Each row is a point on a tangle of strands that fork and nearly touch. The rows are in no order.
(in the rows, 128 means zero)
Two points are linked if the straight distance between their rows is under 132.
z_485: [141 171 159 180  72 110 103 176 163 105 119 147 133 147  86 156 129  96
 135 146 153 151 142  98]
z_279: [105 138 105 108 135 120 121 161  99 133 150 103 152 127 144 137  84 146
 130 198 148  79  96  88]
z_360: [108 111 151 173 147 101 103 147 122 114  73 130 149  85 135  98 149 139
  87 115 101 153 149 144]
z_330: [151 155 140 141 146 159 118 146 176 169  96 141 159  74 138  88 147 140
 158 140 143 109 127  88]
z_960: [102 123 181 154  99  93 191 107 169  92 156 144 102 182 100 190 140 104
  96 133 153 167 148 111]
z_282: [139 171  82  51 106 144 121 106 113 174 131 124 141 162 161  97 121 106
 136 131 132  97 116 116]
z_276: [117 140 176 152 111 131 115 190 175 106 156 128 100 128 148 132 134 134
  96 198 147 125 109 120]
z_417: [105 111 159 112 122 173  56 134  89 127 124 150 151 129 150  92 150 168
 141 158 112  66  79 142]
z_200: [152 139  93 109 135 170 172  95  83 198 129 142 148 149 160  73 114 104
 122 110 132 105 153 108]
z_2: [172 118 147 136 124  88 100 190 146 131 108 140 125 159 142  96 169 143
 132 159 100 123 161 158]
z_679: [108 112 119 143 178 119 107 189 120 142 153 115 139 148 111 152 140 200
 137  97  95 168 130 174]
z_937: [149  62 144 147 159 171 146  99  88 120  96 172  96 127 112 131  97 186
 138  95  86  85 137 168]
z_920: [149  96 124 137 154 167 155  83 101 164 149 139 111 158 134 116 155 101
 157  37 136 176 132 156]
z_429: [139 117 146 131 121 118  45 143 127 163 121 141 163  97 155 150 185 109
 101 108 133 116  94 129]
z_843: [199 165 167  30  82 120 149  67 140 166 145 143 105  95 103 145 178 168
 134 143 118 120 112 127]
z_886: [113 110 106 132 122 109  81 197 155 114 157  99 132 110 109 163 131 144
 119 114 118 162 129 174]
z_167: [175 114 120 138  93  87  52 142 142 136 121 152 117 127 148 131 192 115
 123 131 100 139 128 173]
z_663: [116 117 177 157 138  98 179 165 139 120 110 133 117 175  66 160 134 117
 133  99 159 148 157 117]
z_632: [112  98 144 172 150 142 111 108 105 160 144 151 132 161 140 120 160 102
 119  55 149 165 127 128]
z_892: [161 170 147 146 114 130  95 180 204 127 140 144 133 162 112 150 123 132
 155 129 160 135 140  91]
z_452: [174 125 158 131 137 130 159 173 109 185 109 144 144 171 134  67 178 137
 117 132 112 119 157 174]
z_925: [ 96 163 142 206 113 140 157 176  94 134 105 129 172 135  93 119  94 145
 134 159 116 133 122  95]
z_794: [111  86 120  96 143 123 121 119 118 132 143 110 109 132 168  98 141 104
 105 132 147 127 111 144]
z_819: [120 102  96  94 118 131 179  36 186 103 165 130 124 108 118 124 118 117
 135 129 146 177 138 127]
z_91: [176 123 138  92 141 110 197 115 140 140 131 117 102 166  95 129 141 154
 169 123 123 125 143 160]
z_602: [126 186 151 147 135 115 120 183 146 128  68 119 164  88 137 173 152  67
  93  90 157 135 167  77]
z_293: [ 94 125 118 135 132 181 102 112  64 146 132 144 149 165 174 101 123 173
 119 130  96  97 100 151]
z_661: [124 136 137 157  88  98 142  97 179  99 110 135  85 119  83 126 144 154
 117 116  97 169 157 152]
z_565: [150 139 152  46 146 109 104 171 155 113 150 107  80 106 101 129 149 165
 134 160 120  94 143 153]
z_553: [122 148 167 182  78 107 172 105 153 103 120 159 122 156  88 149 116 117
 114 174 148 142 116  72]
z_824: [113  56 122 128 145 178 174 106  92  74 126 122 123 169 152 110  92  57
 139 104 163 125 118 153]
z_53: [ 98 118 127 131 107  96 171  71 122 158 131 125 129  61 118 131 155 138
  63 163 115  94 111 111]
z_531: [117 113  81 100  86 154 111  83 175 119 173 125 123 112 117 143 133 152
 166 140 116 136  74 162]
z_318: [111 117  93 126 105  96 119 138 107 119 143 108 127 156 160 118 113 105
 116 193 126 114 113 129]
z_909: [146  92 117 150 178 157 131 146 112 147 161 127 135 159 118 121 141 153
 190  68  98 193 149 190]
z_653: [143 194  84  45  69 139 120 149 131 147 171 106 129 158 149 147 124 106
 123 152 132  96 130 160]
z_957: [ 91 173  96 159  93 191 127 128 168 175 157 125 162  99 142 115 125 129
 147 116 119 152 105 115]
z_294: [172 121 157  71 169 111 100 206 152 108 107 123 115 153 107 107 140 172
 161 156 125 108 150 162]
z_484: [116  95 123  94 152 164 159 106 117  73  87 132 114 167 124 104  74 111
 156  95 170 112 127 118]
z_671: [157 147 109 111 150 121 136  79 140 156 117 131 162  99 116 148 108 111
 142 126 175  96 126  34]
z_624: [ 96 102 127 176 126 100 144 132 132  89  95 119 119 100  92  87 128 124
 115 108  95 179 160 151]
z_740: [122 149  59  77 124  81 115 113 118 125 126  92 146 123 111 154 102  87
 124 107 134 142 152 108]
z_904: [161 122 122 128 133 117 192 126 100 137 138 112 138 181  90 140 135  79
 220 118 130 128 161 169]
z_612: [145 168 133 147 125 153 119 125 189 131 123 150 129 151 154  96 106 138
 153 146 158 131 127  71]
z_275: [106  95 132 162 125  70 121  77 155 115 134 126 115  71 131 164 154 107
  73 134 139 140 115 101]
z_677: [132  93 171  93 165 153 156 102  95  70 104 125 126 165 149 126  95 125
 187 117  97  42  96 201]
z_317: [110 144 115 132 149 139  76 223 157 123 147  89 161  68 165 158 139 123
 105 115 138 144 138 151]
z_523: [123  82 108 124 138 127 199  33 138 107 138 136  90 120 107 122 116 128
 125 103 122 145 153 144]
z_112: [103 156 126 162 125 130 164 146  94 154 132 118 161 133 107 149  67 150
 127 172 148 100  98  59]
z_673: [117 171 144 138  81 121 109 156 183  84 171 119  82 108 149 161 117 168
  82 192 123 120 137 134]
z_437: [109 155 136 165 132  96 106 133 106  99  69 122 161  75 122 149 123  49
  94 117 151 153 132  68]
z_152: [ 91 158 143  87 105  94  78 116 119  55 110 122  82 130 111 174  99 158
  86 148 131  93 108  90]
z_458: [151 128 105  99 116 115 140 171 105 131 126 118 165 207 104 134 133  65
 184 146 139 127 151 133]
z_426: [142  88 127  82 209 105 149  93  88 129 147 129  71 142 121 150  93 189
 123 108 147 105 135 114]
z_936: [131 133  91 147 121  95  88 144 143 138 169 106 131 118 152 135 149  38
 132 118 143 193 179 131]
z_981: [ 85 153 124  97  99 129  94 165 123  38  94 113 108 123 109 137  68 134
  96 158 129 140  89 131]
z_160: [ 97 118  99  90  89 174 133  56 184 114 175 131 114 115 152 118 128 123
 128 151 144 140  96 126]
z_742: [132  94 116 123 113 182 133  83 159 108 147 145 123 159 137 145 124 134
 214 106 133 111  66 171]
z_301: [164 187 130  39 127 125 119 151 157 146 165  92  98  55 118 137 160 172
 121 144 101 121 141 150]
z_6: [ 87 187 124 115 110 184 107 150 181 163 150 112 120  82 198 130 148 141
 110 125 122 131 102 129]
z_575: [121 111  98 159 110  74  96 108 157  84 143 106 115  92 142 148 126  65
 104 147 133 176 145 110]
z_306: [ 86 109 166 169 103 149 137 148 130  70 103 144 114 180 120 135 118  99
 110 120 152 163  85 134]
z_620: [127 146 114 104 169 158  99 172 149 177 151  95 151  90 195  96 159 129
 119 126 115 157 133 151]
z_130: [165  98  98 123 142  41 110 117  87 151 129 115 124 126  93 165 162 128
 134 107 100 145 139 150]
z_376: [129 115 144 136 118 141 169  99 155  80 123 119 128 175 165 142 119 111
 208 129  96  96  87 198]
z_101: [ 76  92 157 183 104 173 119 114 120 125 117 162 142 142 136 104 144 115
 103  88 139 156  94 136]
z_593: [100  98 164 161 141 123 132 154 154 136 168 115 106 104 150 113 146 170
 116 197 138 109 103 125]
z_253: [127 145  74 101 130 108 138 103 140 117 116 108 160  90  66 150  84  92
 153 113 158 130 132  70]
z_433: [105 154  74 115 121 134  97 140  89 125 116 101 195 140 120 106 116  65
 137 105 119 169 155 137]
z_181: [130 116 123 184 159 101 140  99  73 129 105 134 136 127 107 125  87  95
 125 105 145 131 176  68]
z_836: [145 171 152 134  90 116 129 122 207 134 159 143  94 103 127 161 165 168
  95 132 116 147 144 148]
z_220: [111 154 108 143  99 128 114  90  91 150  99 150 128 149 167  99 114 180
 122 144  75  86 117 134]
z_100: [179  96 162  58 184 155 163  88 108 131 141 132  42 124 123 106 126 196
 148 114 122  91 144 136]
z_366: [ 98 166 130 172 120 134 120  79 116 126  70 153 119 123 175  87 103 153
  89 126 109 114 120  82]
z_647: [ 90  81 152 133 152 146 145 120 126 110 153 128  81  94 124  94 109 205
 123 172 117  91 113 132]
z_848: [134 204 116 107  75 143 113 189 146 109 122 100 157  45 113 165 109 120
 119 184 135  77 122 119]
z_222: [100 128 120 210 129 157 112 170 102  99 121 139 165 128 116 106  89 170
 140 155  98 161  97 119]
z_882: [136  68 115 164 156 142 107 148  76 129 129 129 192 125 146  92 121  73
 123 144 157 127 122 106]
z_828: [122  39 103 183 171 151 139 105  79  82 149 123 120 159 150 136  89  86
 160 106 128 144 135 154]
z_929: [106 127 141 121 139  89  92 125 127  77  76 137  89 162  98 158 102 198
 135 114 115 115 120 118]
z_320: [113 139 133  76 105 134 172 113 141  98 106 121 115 168 105 123 113 140
 149 143 136 106 126 143]
z_190: [103 144 114 189 142 135 130  87  78 124  94 153 123 168 157 101  91 129
 111  91 107 149 170 101]
z_5: [191 130 134 106 151 131 172 121  77 193 102 131 130 150 150  63 150 135
 116 101  95 136 167 151]
z_530: [ 86 129 132 143 120 120 173  87 100 187 120 121 128  79 116 108 145 139
  77 101 109 122 119 148]
z_22: [130 119 143 174 155 111  83 158 101  94  75 130 187  94 161 109 143  84
  87 142 130 149 133 100]
z_558: [130  75 136 183 130 141 165  73 125 128 133 163  99 147 106 147 105 153
 148 100 125 128 133 128]
z_124: [116 144 149 174 177 119 170 134 144 160 108 124 138 110 124 126 105 137
 103 109 149 125 165  69]
z_896: [156  99 116 121 131  81 138 127 112 198 167 113 141 105 112 152 175 114
 120 118 124 144 112 141]
z_996: [115 117 155 134 187 106 174 185 112 123  96 121 138 156  80 118 104 163
 116 107 141 122 164 107]
z_733: [146 199 166  10  98 157 126  96 153 154 181 115  90  71 107 147 170 162
 117 114 112 118 115 132]
z_127: [129  65 101 192 162 166 135  83 109  92 133 150  98 160 128 145  61 125
 170  92 129 144 147 105]
z_32: [ 91 144 138 133 120 137 132 156  93  31  84 143 111 172 113 141  76  93
  96 156 140 165  62 128]
z_156: [130 131 102  68 180  58 134 115 100 141 131 104 119 120 114 160 107 142
 102 129 136 104 138  84]
z_13: [151 121  92 133 119 121 123  58 113 174 152 154 145 132 124 157 120 145
 156 149 144  82  91  73]
z_718: [115 108 108 112 162 139 124 143 123 171 177 107 103 148 199  92 149 142
 109 133 115 150 124 167]
z_14: [162 216 135 110  87 142 105 189 144 151 107 124 162  62 129 162 169 112
 105 119 130  79 156 142]
z_928: [121 125  99 143 127 126  86 104 111 114 132 124 130 163 153 103 144  51
 165  94 120 197 177 149]
z_355: [149  86 145 113 163 180 140 114 116 137 128 157  80 114 138  79 125 198
 143 136 104  94 128 160]
z_73: [173 102 125 166 142 144 117 151 129 154 117 144 188 102 129  82 120  97
 158 163 162  96 125  78]
z_18: [161 152 106  81  91 119 105 187 124 139 142 120 154 183 104 165 136 105
 163 121 132 109 130 158]
z_133: [138 165 158 133  88 140  87 164 143 177  94 146 184  76 121 131 193  99
  94  95 121 107 118 145]
z_305: [190 146 145  72 108  92 132 104 133 196 141 127 121  94 124 152 186 119
 103 123 125 126 113 138]

A fork is a point with three links. Follow the links from the first point to the second and name the forks in between, in order.
z_458 / z_928 | z_558 > z_355 > z_740
z_836 / z_485 | z_22
z_301 / z_100 | z_2 > z_558 > z_355
z_318 / z_909 | z_620
z_558 / z_624 | z_355

Follow the links from the first point to the second, and from the first to the third. Name the last point that the two ways share.
z_673 / z_677 / z_828 | z_558
z_127 / z_253 / z_360 | z_355
z_632 / z_957 / z_279 | z_620
z_13 / z_742 / z_275 | z_740
z_426 / z_531 / z_73 | z_355
z_624 / z_200 / z_376 | z_558
z_531 / z_301 / z_14 | z_2
